Each row is a point on a landscape with many valleys, with its height.
From any point a ball takes the steepest step (drop divided by distance) to one of its 4 nearest points. It stops when none of these is lower. Distance is the straight distance between rows; heights are no part of it.
tuta: [ -6  67 -26  32 -20 -38  14   0 -28  -4]  height 247
pone: [-28 -72  14  30 -18 -13  -4  17  35   0]  height 474
maluz: [  4 -22   5  16  37 -17 -20 -35  17 -71]  height 332
rez: [ 11   3  21 -45 -20  49 -10  20 -11  22]  height 687
Nufu: [-27 -64  17  13 -29   5  -8  24  30   6]  height 293
rupeg: [-13 -68  12   0   1  15 -13  36  29  23]  height 434
folu: [-13 -55  17  -5  45 -18 -52  33  15 -51]  height 580
dami: [-19   9  -5 -16 -46  -8  28 -14 -57 -21]  height 428
pez: [-10   1  -4  54  -1 -11  14 -53  30 -40]  height 206
tedi: [  1 -38   5  -8  16  24  -2 -13  32 -18]  height 737
Tubi: [ -8 -73  12 -13  55 -19 -48  48  10 -24]  height 573
Sog: [  3 -38  23 -15  43 -16 -56  16  20 -69]  height 590
Muve: [-40 -55  22  11 -62  -1 -10  55 -15  11]  height 698
pebob: [-35 -66  22  38 -29 -13   2  -3  47 -24]  height 451
lil: [  3  42   0  16 -24  -2  12 -18 -24   5]  height 534
febat: [-36 -73  24  28 -36  -8  -8  40  16  23]  height 562
sez: [ 29  37   4 -42 -10  33  -1  -1 -33  28]  height 270
Fon: [ 11  88 -35  29   5 -44   8  26  13  21]  height 433
Sal: [ 38  40   1 -13  15  27   4 -14  -3  33]  height 135
lised: [  9   0  16   3 -10  24   5 -25  17   2]  height 497
Dekil: [  0  17  17 -19 -41  14   7  -7 -27   3]  height 565
Dut: [-37 -84  17  25 -10  -5 -13  53  11  46]  height 586
Pato: [ 10  35 -15 -54 -11   2  30   0 -69   9]  height 57
bofez: [  8   1  -1  10  17  15  15 -40  25  -8]  height 291
zuri: [ -6  77 -23  66 -21 -46  17  -7   6  -2]  height 443
zafes: [-34 -40  10 -21 -76   1  -6  38 -37 -11]  height 782
Veme: [  8  48 -27 -34  -3 -23  26   3 -67  18]  height 273
vone: [ 22  42   7 -18  -6  23   3 -16 -17  23]  height 296
Dako: [ 12 -23  26  -4  41  -9 -60  -3  18 -78]  height 595
bom: [  4  14   3  40  -5   2  15 -47  18  -9]  height 290
Vuv: [ 19  58 -26  30  47  -7  11 -26  24  18]  height 156
lapo: [ -5 -71  10 -21  12  42 -18  50  23  45]  height 481
fek: [-12   9 -22 -48 -26  -4  47 -10 -69  -2]  height 257
Bomuk: [ 15  19 -17  19  53   6   9 -52  22 -13]  height 188
Gor: [  1 -65  11 -26  14  35 -16  32  31  28]  height 477
kaso: [ -5  35 -30 -37  -9 -22  40  -6 -65   0]  height 292
besun: [ 17   9  -5   4  41  16   5 -39  24 -12]  height 220
Vumop: [  0 -17  24  -1 -30  29  -8   3   8   7]  height 704
kudug: [-16  28 -59 -19  -9 -39  61 -10 -54  14]  height 457
mated: [ -7  50  -4  41 -21 -16  19 -28  -8  -5]  height 439
Bep: [-29 -47  23  13 -54   6 -11  35  12  16]  height 588
ruso: [-16 -10  10 -38 -56   8  11   9 -48  -5]  height 561
mogun: [ 22  36 -15 -65   5   9  24   7 -67  25]  height 83
bamo: [-24 -51   8  31  -5 -14   1 -32  34 -49]  height 392
fuda: [ 26  32 -28   7  78  -1   3 -39  17 -12]  height 167
Runu: [-16 -64  15  18  -1   3   4  -8  40 -29]  height 489
Vel: [ 20  62 -14  32  17  -5   7 -20   9  23]  height 264
Tonup: [  1  22  15  13 -40   8   2 -24 -17 -11]  height 139
fev: [ 10 -30  24 -23   0  40  -4  -2  28  18]  height 710
Sivu: [-20 -77  12  11   6   0  -9  22  36  -2]  height 179
zot: [  8  55 -16 -15  -4 -20  13  -2 -52  17]  height 473
Nukuv: [-16 -76  16  -4  20  19 -16  51  15  54]  height 482
pem: [-11 -45  23 -19 -36  37 -19  39   2  31]  height 681
rafak: [-17 -48  20   3 -41  20 -14  38  15  19]  height 592
sekon: [  4 -22   2  12  34   6   0 -42  25 -41]  height 286
Fini: [ 38  47   1 -50   8  22   4   5 -47  41]  height 230
Diru: [-17 -41   3  21  18 -23 -14 -41  25 -75]  height 357
Des: [ 36  74 -17 -12  29   4  -4  -1  -8  49]  height 209
zadaz: [ -4 -11  19 -36 -43  36 -11  27 -23  10]  height 658
Rosob: [ -3  86 -39  34 -16 -67   9  28  14   1]  height 551
novo: [  3  37 -10  32  27   0  14 -43  23  -6]  height 245
Bir: [ 26  66 -27  20  46 -11   7 -11  21  35]  height 181
buz: [  6  15   6 -54 -25  25   3   2 -46   8]  height 400
tena: [ -4 -54  11  -4  38 -15 -29   0  23 -62]  height 572
Duve: [ 25  88 -43  25  18 -47   4  22  41  22]  height 491
vuz: [ 25  81 -27  12  13 -24   6   2  -6  32]  height 304
Vitez: [ 13  78 -27   2  -2 -27   6   8 -32  16]  height 513
dalat: [ 34  68 -17 -19  13  -3  -1   9 -31  40]  height 262
tebo: [-21 -77   7   3  26 -20 -20  19  27 -33]  height 494
lave: [ 17 -16  17 -33  -7  57 -11  11  12  33]  height 700
kezom: [ -8 -72   5 -21  42   5 -22  32  25 -16]  height 559
fep: [-13 -21  26  25 -47   5   5 -18  20 -15]  height 809
kovev: [  7  56 -12  42  -1 -12  14 -27   6   6]  height 370
beso: [ 18   9   7  -2  30  23   6 -39  20   2]  height 261
diza: [  1  51 -21  -2 -17 -30  22 -12 -54  -3]  height 563
gome: [ 15  -7  -1  -3  55   1 -19 -35   7 -60]  height 326

Call two points neighbours if one is among the 4 nearest of the other. Go from one point of each pair to the other, from neighbour to neighbour, staying as low as possible. Name the highest point that can't be avoided.
Pato / Nufu | pebob
Vuv / tuta | mated
Sal / Vuv | Des
pez / Pato | dalat
pez / Vuv | novo

Two balls start at each pair of points below. Name the first point that both come to, or write -.
Dako / gome | besun
tedi / beso | besun
vuz / zot | -
Bomuk / kovev | Vuv
Diru / Sog | -
rez / lapo | -

Where does a ball stop that starts at each point below?
Fini | Pato
bofez | Vuv
dami | Pato
kudug | Pato
